A landscape with many valleys, sampled at points; each row gives a point and its height.
A ball rolls from a point to the lowest of its 2 nearest points, and stops where none of them is lower. Distance is the straight distance between rows; heights are no part of it.
Sifa (h 251): 160,156,75,119,138,95,94,97,124,114,153,136,138,106,60,131,77,101,106,131,83,99,121,133,147,82,165,105,110,148
ras (h 366): 177,145,136,147,162,142,163,114,127,116,112,165,162,116,199,172,143,137,107,123,154,103,121,184,133,91,110,194,137,116
Sela (h 495): 117,185,114,63,75,129,126,121,91,128,145,54,98,98,105,190,110,124,132,92,135,125,119,153,127,85,139,165,85,117
Lamos (h 400): 144,72,131,121,161,151,103,124,162,139,135,166,158,112,105,78,102,130,145,119,163,90,204,74,147,136,77,86,78,120
tuma (h 447): 127,109,100,104,109,191,134,141,189,71,90,111,136,107,133,124,114,132,105,115,120,85,149,91,160,88,145,113,144,140
Gedu (h 437): 129,137,120,124,133,119,137,123,75,124,191,121,124,126,93,57,129,90,137,103,61,113,90,126,118,113,136,130,133,175
gerul (h 568): 143,132,96,136,144,120,155,106,59,132,107,89,114,131,122,83,196,143,134,122,90,155,115,172,151,219,127,115,118,111
muped (h 344): 85,158,131,83,129,93,130,158,125,87,138,115,164,58,160,120,66,122,133,115,100,170,121,87,115,116,140,134,130,116
patud (h 218): 90,181,99,59,127,148,114,83,108,145,109,137,137,99,152,166,120,164,179,133,98,161,133,181,128,95,156,124,81,99
kuze (h 265): 65,106,90,120,118,104,120,143,174,118,51,157,130,86,158,126,121,140,107,142,139,178,151,106,110,142,166,74,130,105
sovi (h 452): 146,120,119,159,129,137,122,119,133,65,104,76,119,113,126,85,159,78,104,143,106,110,158,119,185,218,172,62,172,84
Giben (h 360): 82,134,132,174,111,178,79,181,100,144,117,124,153,133,124,72,147,205,130,154,105,194,115,128,148,130,104,131,132,148
bona (h 311): 114,152,171,164,168,122,127,144,143,149,144,130,139,182,150,148,140,106,113,140,137,159,92,110,104,148,102,115,121,74
Bas (h 518): 143,181,144,147,132,77,105,149,163,118,175,132,197,109,108,140,94,81,90,139,80,97,77,104,137,105,128,177,114,114
kuvo (h 609): 169,103,137,182,84,101,139,147,72,130,122,104,127,136,165,119,108,158,127,137,107,127,97,111,124,152,89,131,162,169
Mol (h 229): 125,115,182,120,103,127,109,119,128,100,146,114,111,157,145,130,131,134,119,115,123,118,149,154,134,105,112,170,151,129
lerus (h 590): 152,106,135,96,122,109,157,56,102,163,171,132,127,95,131,163,116,152,120,124,162,106,158,144,146,112,91,220,188,147
vogef (h 381): 110,142,156,182,87,136,86,164,115,101,96,129,164,147,147,123,144,161,114,169,81,162,116,121,154,129,139,109,134,117
Kup (h 310): 106,101,120,119,132,147,121,98,112,84,146,127,143,131,86,67,149,82,140,143,94,131,144,58,115,140,163,82,112,175
dar (h 350): 120,181,108,150,121,101,121,188,134,101,108,82,109,143,169,172,91,177,168,147,119,121,92,132,141,135,137,80,153,85
bavor (h 600): 177,54,154,205,108,103,157,118,55,129,110,112,134,131,127,120,90,86,116,128,105,97,151,100,134,145,72,162,146,159
rosi (h 399): 136,105,108,101,138,114,189,180,99,109,148,137,104,81,139,84,125,119,149,78,126,107,124,109,89,148,133,100,150,160
sibi (h 564): 166,147,104,107,149,64,129,90,128,120,145,138,173,85,127,221,101,116,111,118,151,111,126,106,100,88,108,174,103,107
vobo (h 433): 104,151,89,116,119,67,137,141,148,135,137,153,129,113,151,163,100,177,110,149,162,116,125,157,137,115,123,172,188,140
regiz (h 314): 96,103,100,117,124,121,169,143,161,138,75,144,123,92,187,134,157,142,155,153,174,163,142,117,93,178,149,103,144,124
ven (h 280): 124,162,95,120,121,130,87,135,163,136,154,145,126,134,46,78,122,117,114,133,92,116,84,155,148,101,174,117,100,121
gogum (h 322): 131,88,128,142,140,188,123,53,106,133,112,134,125,109,153,113,179,172,109,150,153,144,150,160,157,164,109,175,159,139
gifif (h 327): 167,132,144,137,104,111,98,125,144,172,165,146,165,143,128,154,109,157,139,136,132,99,110,135,110,93,81,194,102,132
vug (h 342): 75,123,157,132,145,160,91,137,114,116,117,119,151,173,168,89,180,178,163,126,119,195,151,151,144,140,132,123,109,145
loved (h 389): 71,164,127,155,131,121,110,181,164,109,112,77,105,191,127,100,151,140,168,136,150,120,101,153,156,115,140,81,103,119
nid (h 333): 141,91,117,109,86,148,89,134,139,99,119,105,138,120,90,77,106,67,154,128,75,163,146,57,85,138,198,77,80,131
bidok (h 355): 110,117,134,105,138,113,177,172,137,123,119,157,117,112,185,171,114,162,158,134,178,129,144,94,90,116,129,115,181,105
dutig (h 401): 70,156,111,147,106,155,135,132,121,143,133,103,112,137,114,166,127,152,120,172,148,161,63,92,98,112,128,125,187,151
pumi (h 417): 177,130,152,111,186,122,111,118,167,111,160,154,176,111,122,124,65,120,110,115,129,58,167,89,168,114,90,105,81,105
sulet (h 134): 130,85,174,172,157,166,141,127,119,169,134,199,123,106,83,149,151,97,121,165,147,174,152,138,117,117,102,138,161,138
tove (h 529): 132,167,167,128,103,70,86,146,139,104,172,120,161,107,83,112,54,90,110,120,98,133,126,107,152,111,141,156,137,93
dudu (h 81): 103,93,148,54,138,191,143,127,134,139,139,130,141,136,158,134,118,146,152,126,136,144,139,51,85,125,98,139,98,130
Veve (h 139): 79,128,164,68,113,158,134,140,122,139,123,133,125,155,190,119,117,114,179,102,100,158,106,86,70,97,135,132,92,112
Ran (h 343): 117,121,86,111,168,70,153,76,136,132,127,151,115,105,146,76,127,165,134,135,118,95,127,145,164,192,150,101,160,140
Sus (h 510): 62,152,112,103,88,137,146,135,166,110,76,77,146,127,184,91,123,169,135,118,99,125,88,146,150,112,153,148,133,137
vul (h 460): 131,128,98,134,112,74,143,74,81,124,148,109,124,155,104,135,153,117,85,112,115,112,86,130,132,88,108,167,115,180
tib (h 464): 110,93,111,126,116,135,163,103,169,71,102,100,133,166,161,114,154,126,92,93,160,66,143,95,156,129,118,123,158,149
big (h 601): 177,129,147,101,108,167,121,93,116,176,160,101,136,81,161,198,99,154,114,138,131,100,120,129,151,128,92,191,189,106
dato (h 153): 131,112,160,83,119,186,97,116,130,165,141,126,135,125,159,163,101,160,160,144,102,162,132,89,92,170,99,130,108,70
kamag (h 556): 143,121,95,118,129,115,171,108,80,138,116,114,114,98,121,132,156,100,114,102,86,161,68,161,121,159,133,136,134,113
romo (h 619): 158,131,127,197,67,102,99,176,107,147,150,118,144,136,108,129,89,154,128,162,109,102,121,112,154,122,123,145,187,164
pef (h 175): 160,162,109,126,161,61,161,137,122,114,167,168,150,113,142,128,71,98,125,103,143,67,119,119,136,71,137,123,148,152
Mefu (h 349): 141,46,159,160,102,170,137,109,118,181,114,138,125,108,113,108,163,154,112,160,164,150,153,130,126,163,80,184,176,175
dera (h 312): 102,112,89,81,134,162,174,83,139,143,132,82,117,141,124,118,166,114,108,127,180,140,113,100,103,201,139,152,129,94
dudam (h 340): 160,190,132,156,140,147,127,120,133,169,143,202,191,136,169,159,160,142,105,164,172,136,93,147,131,68,112,208,109,119
koza (h 213): 160,163,106,101,182,75,155,94,96,113,180,143,151,76,101,142,92,67,92,127,93,87,104,101,145,79,158,117,167,171
Rati (h 169): 155,169,133,157,143,177,116,146,148,102,118,131,146,136,132,160,153,136,73,123,121,137,108,154,148,91,118,141,88,109
zibip (h 456): 118,170,109,151,106,96,132,155,121,128,125,148,122,96,113,190,119,130,105,133,122,138,106,185,132,116,151,148,157,112
dezut (h 522): 138,146,74,96,149,159,184,127,116,161,173,132,60,95,92,122,146,130,139,99,157,79,128,181,103,117,140,131,173,174
faz (h 252): 115,93,135,111,184,171,179,127,166,125,129,170,149,91,138,53,143,77,99,103,131,116,143,67,110,173,122,91,160,149
Katal (h 254): 58,148,105,103,181,117,183,136,168,130,144,185,143,139,176,79,138,151,134,136,204,129,130,103,136,113,125,124,124,112
tovok (h 408): 121,138,129,112,124,118,150,148,80,81,111,180,154,73,186,151,132,134,136,113,85,160,129,133,109,69,166,113,132,139
kitas (h 219): 104,148,91,78,133,73,164,169,162,115,160,146,114,127,144,94,64,135,149,93,147,91,104,99,121,93,167,111,134,173
Memul (h 382): 129,82,124,123,114,136,99,90,212,112,103,151,143,151,107,92,124,123,116,106,173,81,176,89,146,121,130,92,82,135
vubuv (h 423): 153,121,110,187,121,105,88,146,135,82,39,92,106,131,150,154,148,167,100,134,115,158,150,159,188,151,141,78,139,105
teral (h 336): 120,107,142,127,168,132,175,103,149,156,129,94,106,143,133,127,209,112,116,128,204,138,144,156,135,220,120,124,140,99
miki (h 494): 151,101,124,57,169,143,153,106,92,94,105,117,103,112,114,138,171,103,127,83,148,123,178,160,127,147,128,98,85,108
Vuba (h 348): 200,148,143,147,133,162,120,97,129,186,177,128,143,147,97,155,107,143,125,134,145,65,123,161,156,127,73,187,120,133
Luzuz (h 435): 100,141,113,157,115,94,128,148,113,142,102,132,139,192,171,144,129,178,162,133,154,149,119,109,99,62,123,93,63,156
nuto (h 378): 103,124,141,73,117,90,133,105,68,110,135,137,151,82,174,163,101,135,145,104,81,171,136,105,94,99,125,173,113,130
zol (h 315): 115,117,158,63,144,111,133,98,126,168,168,152,157,67,139,77,90,124,111,130,85,148,121,134,131,156,124,177,167,122
kiz (h 249): 151,124,146,126,128,143,108,152,108,146,172,143,103,99,83,157,78,102,133,129,115,109,146,112,104,124,121,128,162,140
nabi (h 236): 128,105,151,104,108,148,100,96,181,163,126,142,119,152,101,200,116,139,116,169,216,136,151,125,122,127,106,178,142,96
Sogo (h 493): 186,98,100,197,129,114,123,178,122,128,85,97,98,123,95,146,114,116,121,117,150,125,156,133,146,128,110,85,106,135
Vonag (h 259): 126,137,113,88,129,120,139,62,89,117,132,98,144,126,198,173,105,170,127,139,93,128,98,103,138,153,102,139,162,75
Vupu (h 130): 160,161,165,208,143,160,80,186,150,118,110,161,149,143,99,151,172,114,78,151,117,170,132,165,176,92,120,106,110,122
Mubub (h 519): 102,142,71,82,141,132,142,88,95,143,180,129,92,118,62,135,165,137,139,131,141,139,147,180,114,143,154,140,127,169
zif (h 449): 174,149,110,148,123,157,118,158,126,147,125,98,100,122,166,201,130,181,134,153,172,109,137,134,138,147,104,126,160,100
bir (h 395): 122,107,73,130,136,131,167,91,155,118,114,111,120,129,100,98,164,127,121,117,155,69,135,104,112,181,177,56,136,184
kag (h 283): 123,123,152,146,139,96,129,135,157,159,144,125,102,143,95,138,98,90,124,145,131,134,109,105,127,159,122,137,148,104
pon (h 206): 114,109,197,164,151,144,87,139,141,115,167,150,109,194,101,110,149,104,142,120,139,87,177,121,150,128,97,98,135,129
bam (h 463): 122,133,87,122,138,157,109,61,112,121,114,152,149,156,146,174,135,179,131,134,162,139,129,80,117,53,105,131,96,147
Siko (h 332): 121,145,157,158,129,129,129,184,118,134,104,104,117,179,191,163,138,134,163,127,131,155,85,137,92,128,124,112,134,76
fot (h 345): 79,145,162,121,124,94,114,113,154,135,143,143,160,95,103,84,110,115,81,153,77,179,93,148,146,150,145,173,157,112
Sut (h 480): 192,133,117,175,98,123,137,215,136,135,78,112,94,157,103,143,140,117,133,100,123,119,93,185,131,145,147,81,105,125
palok (h 508): 135,132,77,124,181,137,160,79,162,115,170,161,151,98,115,140,109,132,101,122,181,97,158,67,156,102,97,108,135,157
soz (h 579): 143,127,133,104,145,61,119,92,91,125,174,150,117,99,113,199,107,148,119,121,177,128,178,125,127,128,89,182,142,112
nar (h 517): 136,105,142,160,119,90,154,124,156,109,108,190,165,147,151,111,134,94,87,111,123,137,116,91,101,71,135,131,102,159
lopuv (h 217): 122,126,130,86,101,188,78,136,156,146,101,104,105,100,101,149,114,145,166,137,122,153,157,130,111,161,149,104,102,82
Rim (h 585): 139,79,138,208,122,88,118,121,112,150,100,102,124,161,75,98,166,123,95,132,136,175,127,129,156,168,86,130,101,148
Pokaz (h 85): 142,111,163,177,157,143,106,138,137,154,101,167,142,114,97,141,160,121,97,143,131,212,142,163,143,142,101,141,113,106
mada (h 578): 146,115,89,206,136,89,122,147,92,126,90,101,118,134,92,93,177,165,116,142,107,159,131,174,177,201,120,103,141,153
pag (h 422): 148,102,118,162,64,49,106,117,123,90,79,107,135,125,148,108,102,113,110,106,60,129,124,129,134,129,178,129,90,114
Zor (h 365): 136,102,129,137,127,160,149,140,169,127,146,98,117,132,57,85,127,96,72,101,150,95,126,119,141,142,104,157,123,169
Fugib (h 373): 102,157,129,131,81,85,51,89,89,161,142,89,117,153,104,136,73,156,178,163,82,167,112,104,147,126,130,124,79,105
Pof (h 592): 168,74,137,173,150,122,126,92,91,135,143,121,130,144,99,103,116,129,112,130,126,117,135,103,136,157,69,135,95,125
zunep (h 334): 140,163,113,111,136,94,101,157,99,103,100,79,103,125,109,154,117,129,164,106,133,149,155,143,162,141,120,95,53,37
Zali (h 317): 138,151,148,126,160,160,129,168,132,174,128,186,130,142,169,138,155,139,119,147,204,169,119,156,103,85,124,160,121,103
Vid (h 390): 190,137,131,142,122,171,158,163,115,128,108,147,155,73,179,139,125,175,112,128,118,113,123,192,141,125,111,170,173,137
luko (h 302): 162,157,148,130,174,130,124,113,82,127,196,112,87,145,97,150,109,98,156,118,75,116,144,137,155,160,148,80,126,55
bop (h 448): 148,132,147,147,101,98,143,118,99,115,164,119,144,118,106,90,116,107,78,89,68,102,105,158,146,86,119,173,135,176
kebuz (h 321): 101,118,127,141,119,168,80,108,62,126,160,92,118,179,113,109,193,163,157,151,107,141,154,147,148,169,126,122,134,142
bedof (h 346): 98,182,104,89,161,132,117,149,136,110,162,92,117,120,127,100,103,154,142,107,129,108,128,118,155,127,136,96,108,97
Ral (h 450): 191,127,177,185,169,185,108,163,148,139,129,155,126,125,117,149,121,89,115,164,93,98,141,157,176,167,125,95,158,88
tud (h 418): 142,90,121,178,147,187,130,96,88,128,102,96,140,117,87,133,207,95,123,160,101,163,149,121,150,222,124,68,117,127
Gera (h 257): 144,125,95,108,115,161,100,122,129,135,118,113,99,143,91,139,139,155,156,138,149,149,139,127,100,123,123,128,70,140
Dizu (h 526): 94,121,104,97,109,118,156,113,114,55,76,72,121,113,203,112,129,132,115,100,89,122,118,136,158,129,154,128,133,117
Fimik (h 434): 195,121,177,151,165,168,109,117,174,116,124,151,146,135,131,150,101,105,123,119,119,53,173,130,170,139,106,90,109,95
vem (h 316): 136,145,139,127,166,135,94,175,136,77,162,124,138,83,104,95,89,148,125,129,137,139,178,125,176,135,102,118,116,73
bune (h 628): 144,181,102,160,69,115,68,167,124,137,171,90,106,116,111,130,71,183,127,158,108,108,118,118,165,130,152,147,186,110
bapob (h 541): 75,141,126,101,122,76,131,125,89,67,130,76,89,150,192,122,115,111,149,108,82,133,136,108,140,124,175,106,174,110
Napus (h 451): 112,121,127,149,128,125,110,124,90,128,154,155,164,196,143,139,130,156,138,137,128,130,116,60,108,72,88,110,88,175
Bof (h 204): 76,105,123,112,103,66,113,130,155,149,57,139,119,88,119,147,97,129,157,139,134,184,131,130,97,136,128,102,82,100
nuti (h 492): 110,151,130,164,109,100,149,143,148,112,87,117,147,126,184,79,142,168,93,131,122,159,68,148,159,159,120,157,148,131
fimi (h 428): 80,116,124,63,130,145,125,145,162,70,122,117,106,111,126,123,109,89,134,107,132,131,168,121,125,82,168,117,129,126
mipes (h 157): 38,177,131,89,127,127,130,88,115,157,86,146,125,135,131,135,149,121,175,160,104,168,118,161,101,75,149,116,69,131
komet (h 385): 141,114,97,135,150,70,174,139,154,113,111,154,100,127,160,127,101,154,132,100,197,94,139,126,122,154,110,114,156,91
vilil (h 530): 127,108,139,148,84,71,128,137,164,98,91,140,149,159,166,165,113,136,127,111,147,105,126,111,90,69,140,144,131,159
Malo (h 481): 142,84,123,120,133,124,136,127,97,42,105,94,88,117,142,129,172,105,135,86,149,104,200,121,149,163,127,76,112,120
dek (h 509): 156,168,91,79,108,127,151,108,107,155,143,116,76,112,111,162,133,170,135,101,177,107,115,166,125,86,137,166,133,135
pud (h 313): 167,159,135,137,137,94,123,167,117,115,104,89,106,147,110,200,120,101,147,93,172,128,126,167,117,106,114,104,65,63
buzug (h 427): 144,147,60,137,115,168,129,169,129,133,118,91,106,124,134,173,118,187,126,157,139,126,100,86,137,135,106,104,187,145
beg (h 419): 79,134,94,100,148,106,167,165,74,128,141,114,134,102,128,60,138,114,162,101,94,134,78,109,79,163,144,122,125,173
pokil (h 637): 182,169,95,127,96,134,113,157,110,134,182,85,89,75,113,157,44,167,138,154,128,94,160,111,161,129,129,108,202,141
feno (h 397): 111,79,113,123,140,139,153,119,180,118,95,171,118,99,119,111,165,92,95,97,181,115,153,143,108,102,147,121,120,159
ronel (h 286): 142,182,128,157,167,142,109,209,107,134,185,145,127,86,83,113,92,129,148,142,136,138,132,121,132,124,116,118,118,116
Bazi (h 303): 125,133,130,114,96,177,93,135,166,169,152,129,150,164,91,47,119,146,129,126,85,115,89,146,134,106,148,130,84,162
Nuput (h 284): 136,141,184,89,134,196,163,123,101,162,166,155,115,120,172,124,144,146,138,102,164,137,158,132,100,100,89,192,152,128
bagu (h 507): 100,138,118,58,140,129,141,89,82,111,157,120,92,99,121,119,169,122,127,89,114,122,149,201,142,139,147,159,114,134
mufev (h 307): 89,205,137,74,152,132,126,167,132,108,149,134,136,67,135,150,79,84,133,127,82,138,95,109,118,103,183,107,151,101
tedem (h 242): 121,104,134,85,132,215,129,113,145,162,140,152,134,154,137,93,163,140,160,148,73,139,111,142,72,152,172,104,113,155
lok (h 207): 180,106,146,173,159,197,132,124,168,135,91,121,129,143,124,144,177,117,95,112,150,113,128,164,159,134,108,114,122,135
ditin (h 212): 67,102,145,99,188,135,158,133,162,130,145,178,155,103,161,78,158,118,117,112,176,162,160,65,104,157,125,128,143,124
Kuzi (h 398): 148,64,145,153,135,208,112,91,86,119,94,115,151,109,109,77,194,114,124,154,64,114,176,150,164,188,131,101,129,174
zul (h 379): 125,104,152,120,140,177,174,105,177,114,138,140,132,165,117,86,170,57,65,108,179,98,141,110,129,104,147,153,157,166
vamu (h 328): 197,156,138,121,148,145,110,105,66,153,171,112,95,126,100,156,129,148,125,125,110,97,126,171,160,150,86,135,113,78
fana (h 542): 92,126,82,109,119,98,178,95,135,99,71,92,110,129,163,120,164,107,121,121,121,151,83,145,113,149,163,105,121,131
lub (h 292): 151,129,170,122,115,97,128,150,130,128,129,125,97,176,107,207,122,109,140,91,183,137,145,131,92,105,110,154,80,115
Morak (h 209): 128,148,171,80,134,132,115,113,82,130,168,94,135,150,175,140,89,132,157,140,104,144,99,85,117,171,88,127,141,54
laku (h 506): 125,163,162,135,137,81,143,128,144,144,149,169,204,141,154,121,119,85,80,112,117,141,78,113,93,84,122,193,98,122
teli (h 377): 141,99,109,120,164,137,189,172,106,126,157,140,114,84,111,95,159,107,157,108,184,100,182,108,94,197,132,77,157,165
Nilev (h 214): 170,142,129,139,123,78,131,153,73,132,185,140,114,115,125,129,71,131,160,94,102,99,155,111,107,83,124,115,148,157
Dob (h 263): 108,118,172,146,99,61,86,141,110,115,130,147,153,139,156,136,104,175,135,124,112,154,143,169,131,100,108,182,151,112
zotu (h 323): 137,146,147,105,115,179,149,153,158,159,142,108,151,144,151,71,122,135,108,113,101,109,70,145,117,115,141,164,138,127
zaf (h 547): 143,93,92,127,105,38,133,86,178,121,84,149,173,113,163,190,96,134,105,116,172,97,128,98,115,108,124,171,114,135
puni (h 102): 101,146,164,117,138,102,110,97,121,178,132,140,98,172,129,122,142,133,167,125,131,157,123,182,114,109,156,136,61,103
dekol (h 335): 106,118,114,150,150,145,128,155,132,124,168,135,85,123,43,91,147,70,114,145,119,117,161,137,111,160,175,85,158,147
vak (h 540): 146,114,177,149,123,49,81,103,133,99,131,147,158,126,135,135,75,82,116,124,104,110,159,96,156,134,129,130,136,77
bive (h 466): 131,126,124,127,108,148,128,162,110,31,124,62,107,125,131,95,137,101,143,123,116,126,177,97,147,162,157,72,156,95
Kapi (h 409): 159,116,99,118,136,72,162,129,138,164,120,199,119,97,140,119,105,155,153,136,174,101,125,159,124,119,128,140,140,132
kud (h 484): 164,135,133,185,80,118,81,174,126,215,127,107,106,176,106,143,125,178,160,148,186,154,102,139,98,133,93,139,86,141
Mib (h 402): 150,108,124,174,91,108,91,150,141,120,40,126,147,133,158,140,128,141,134,143,58,174,112,152,147,130,148,110,98,119
bemat (h 177): 98,96,200,178,146,126,98,152,152,140,156,188,114,163,111,126,149,110,138,134,173,155,163,131,92,104,108,127,146,132
vuko (h 197): 79,147,139,72,108,192,119,115,129,168,160,148,110,150,125,135,132,146,165,153,116,148,107,147,69,135,156,143,156,147
Mef (h 416): 134,82,101,156,142,163,182,96,136,132,100,103,129,143,112,106,215,65,112,114,174,80,132,120,125,206,127,75,152,171
Nub (h 299): 152,155,165,141,91,60,103,141,150,173,112,141,154,151,174,179,126,169,159,117,149,112,118,167,117,113,102,201,117,108
Rar (h 201): 132,130,169,158,126,192,101,140,120,84,145,110,128,146,103,145,166,114,89,122,125,140,144,135,161,88,85,172,121,134
Doz (h 478): 104,193,111,117,89,108,88,127,128,120,114,78,132,101,91,189,105,129,107,141,93,136,99,151,138,101,152,171,102,112
fup (h 305): 144,110,171,128,135,151,156,126,137,179,139,181,138,130,159,77,129,134,117,121,193,147,128,134,109,128,90,195,129,128
fori (h 291): 98,124,108,120,117,162,135,98,68,131,149,119,105,131,153,140,168,204,141,132,137,145,132,139,140,134,109,166,142,136
dener (h 146): 83,126,144,93,137,62,132,124,157,151,83,139,90,146,123,130,112,92,165,119,129,159,132,188,110,136,156,120,107,99
kozak (h 192): 159,83,173,149,120,157,118,94,171,169,101,159,119,108,110,187,106,102,118,163,169,122,157,134,126,129,121,160,185,129
betir (h 289): 90,183,147,128,183,159,141,163,194,128,130,171,153,138,159,113,134,140,109,145,198,156,110,144,132,117,133,131,122,95
bufu (h 505): 187,136,127,187,122,71,123,183,139,121,115,140,135,100,63,171,81,81,99,118,151,106,148,129,113,100,112,118,102,118
san (h 369): 90,184,84,125,140,142,121,177,143,125,118,81,90,140,93,130,158,149,121,115,142,121,110,179,144,122,164,114,108,120
guko (h 383): 152,52,145,167,92,165,111,134,108,126,73,88,126,138,130,107,166,139,132,136,87,137,179,144,155,181,114,114,150,159
Lino (h 273): 170,144,135,98,165,164,134,82,126,137,173,139,125,131,100,136,105,93,118,156,85,81,104,115,141,136,136,89,111,99
vadi (h 267): 55,182,114,80,131,118,136,148,118,117,151,126,113,127,115,119,86,85,160,123,83,117,95,130,105,95,195,89,148,163
Nikav (h 370): 136,114,37,119,165,68,163,98,140,139,124,163,113,115,94,94,125,127,133,124,163,79,135,136,130,168,160,59,141,135
taget (h 415): 71,154,146,153,86,96,87,162,130,156,73,94,155,161,163,138,104,169,178,154,123,164,98,115,112,77,101,129,66,131
rirup (h 357): 138,82,115,117,92,128,111,101,176,90,71,132,133,122,118,119,104,82,125,113,105,122,150,88,111,124,180,76,69,134
git (h 479): 103,119,144,168,141,91,146,133,153,92,109,107,133,157,147,71,156,105,76,93,149,121,101,119,145,157,97,123,147,131
zate (h 306): 90,134,125,116,145,112,125,134,129,150,152,188,104,110,73,114,119,82,156,148,111,137,129,149,71,116,184,89,161,159
fut (h 262): 144,106,155,114,142,187,152,121,61,127,122,134,96,138,148,144,178,166,150,105,166,130,168,147,128,94,93,159,144,151
Bivi (h 470): 190,116,139,175,121,152,110,166,152,202,127,131,116,144,115,187,102,168,163,153,190,135,114,138,80,157,102,132,144,113
mero (h 309): 162,165,125,154,141,88,111,148,180,118,113,134,140,165,165,167,108,160,137,145,149,61,109,151,144,131,138,92,149,99
pivo (h 288): 94,141,76,98,134,143,137,63,146,165,133,114,108,158,109,133,155,130,122,159,186,161,99,122,122,132,123,163,92,122
luset (h 144): 94,109,136,86,108,215,123,113,150,157,164,155,132,158,97,143,130,122,132,147,149,139,120,73,79,98,124,156,149,176
zis (h 465): 214,140,120,181,108,160,104,186,147,153,105,144,125,145,109,181,113,118,131,156,76,89,112,175,130,145,138,100,150,118
dusab (h 371): 82,137,144,124,128,157,145,148,148,124,162,143,167,124,148,146,107,127,92,157,123,146,78,88,112,108,136,165,217,177
zelo (h 474): 115,137,100,164,93,101,130,92,118,114,110,117,175,150,157,116,147,172,97,135,147,120,74,130,130,79,119,192,112,178
duzam (h 477): 103,112,123,96,145,149,137,66,132,91,120,140,139,161,151,160,181,153,124,127,171,151,156,108,158,97,91,128,97,112
soka (h 367): 77,112,191,133,149,98,118,135,159,128,121,145,121,139,135,92,159,65,103,125,100,188,126,169,136,177,141,165,147,86
pibis (h 430): 162,109,125,136,105,137,144,130,79,115,112,153,156,121,163,121,138,124,128,122,47,148,102,129,100,102,139,127,94,168
lin (h 347): 125,133,154,84,118,162,155,141,172,125,146,157,158,126,167,100,123,114,110,137,81,105,100,100,121,87,147,156,175,168
fupo (h 410): 54,152,147,110,136,169,103,154,168,83,131,110,105,185,138,139,150,109,150,136,141,136,136,119,124,69,154,123,102,125
Kif (h 269): 108,127,150,107,100,137,120,121,141,157,133,91,70,176,134,192,137,143,151,118,224,154,134,130,92,103,94,197,121,120
Ragez (h 287): 142,90,151,101,154,136,165,114,135,154,161,151,159,94,119,64,99,80,97,115,96,145,96,102,105,166,106,138,135,128
Pudus (h 264): 137,152,90,93,123,91,137,129,156,108,117,125,123,151,161,138,78,122,142,124,113,73,83,113,119,110,168,79,125,120
rog (h 441): 138,105,121,142,35,98,106,102,112,101,116,96,110,105,99,99,93,92,114,124,39,147,120,100,140,118,182,153,153,148
nitin (h 351): 124,98,116,119,150,152,143,123,150,157,180,135,113,122,37,65,147,68,121,127,155,90,141,111,121,137,135,112,118,168
kepet (h 358): 125,110,143,137,175,124,179,122,139,130,150,149,108,99,99,83,163,94,114,105,209,86,174,132,137,193,98,107,137,128
Galo (h 368): 145,42,139,149,96,171,98,120,119,162,113,90,103,158,86,71,167,158,138,129,130,148,178,152,124,152,108,148,142,194
lofu (h 279): 125,115,122,106,137,165,131,127,97,112,149,132,121,140,109,101,171,124,191,110,107,120,170,127,80,152,165,73,118,160
sola (h 490): 118,164,105,133,117,71,139,92,150,134,133,177,169,123,124,102,129,135,98,135,104,136,67,163,144,90,120,183,87,139
noni (h 491): 128,119,116,112,170,140,131,90,139,84,115,171,148,110,158,168,131,156,131,124,154,100,190,86,161,106,102,93,121,108
Vavid (h 239): 173,107,125,115,144,194,153,121,174,150,106,139,154,122,110,117,155,76,106,130,102,96,94,120,120,144,127,90,108,118
Dud (h 393): 90,159,136,132,65,96,82,122,97,142,110,90,133,172,144,126,109,137,175,139,64,129,94,123,121,99,151,133,85,144
Selid (h 554): 86,112,130,125,107,93,139,158,71,100,85,107,89,174,186,123,125,129,201,104,81,127,143,126,100,105,156,85,124,141
gabo (h 436): 160,97,92,173,127,172,150,119,124,98,86,64,122,125,98,125,195,94,90,133,117,94,153,139,160,195,135,65,131,124
pufan (h 352): 105,173,129,109,117,112,78,154,88,135,101,71,97,143,100,126,105,137,201,145,87,170,142,123,141,134,118,92,55,88
fop (h 453): 145,121,128,162,80,123,106,131,91,129,131,138,150,94,101,121,101,107,131,174,37,167,113,107,120,111,171,123,143,152
refa (h 308): 130,103,130,112,158,96,151,45,116,153,122,143,132,126,170,111,129,171,137,146,118,141,114,121,139,194,99,134,148,100

For each start below, name the point where the ball stops.
romo => pef
dek => puni
bagu => fut
noni => Pokaz
Bivi => pef
sola => dudu
Lamos => dudu
Sus => pef
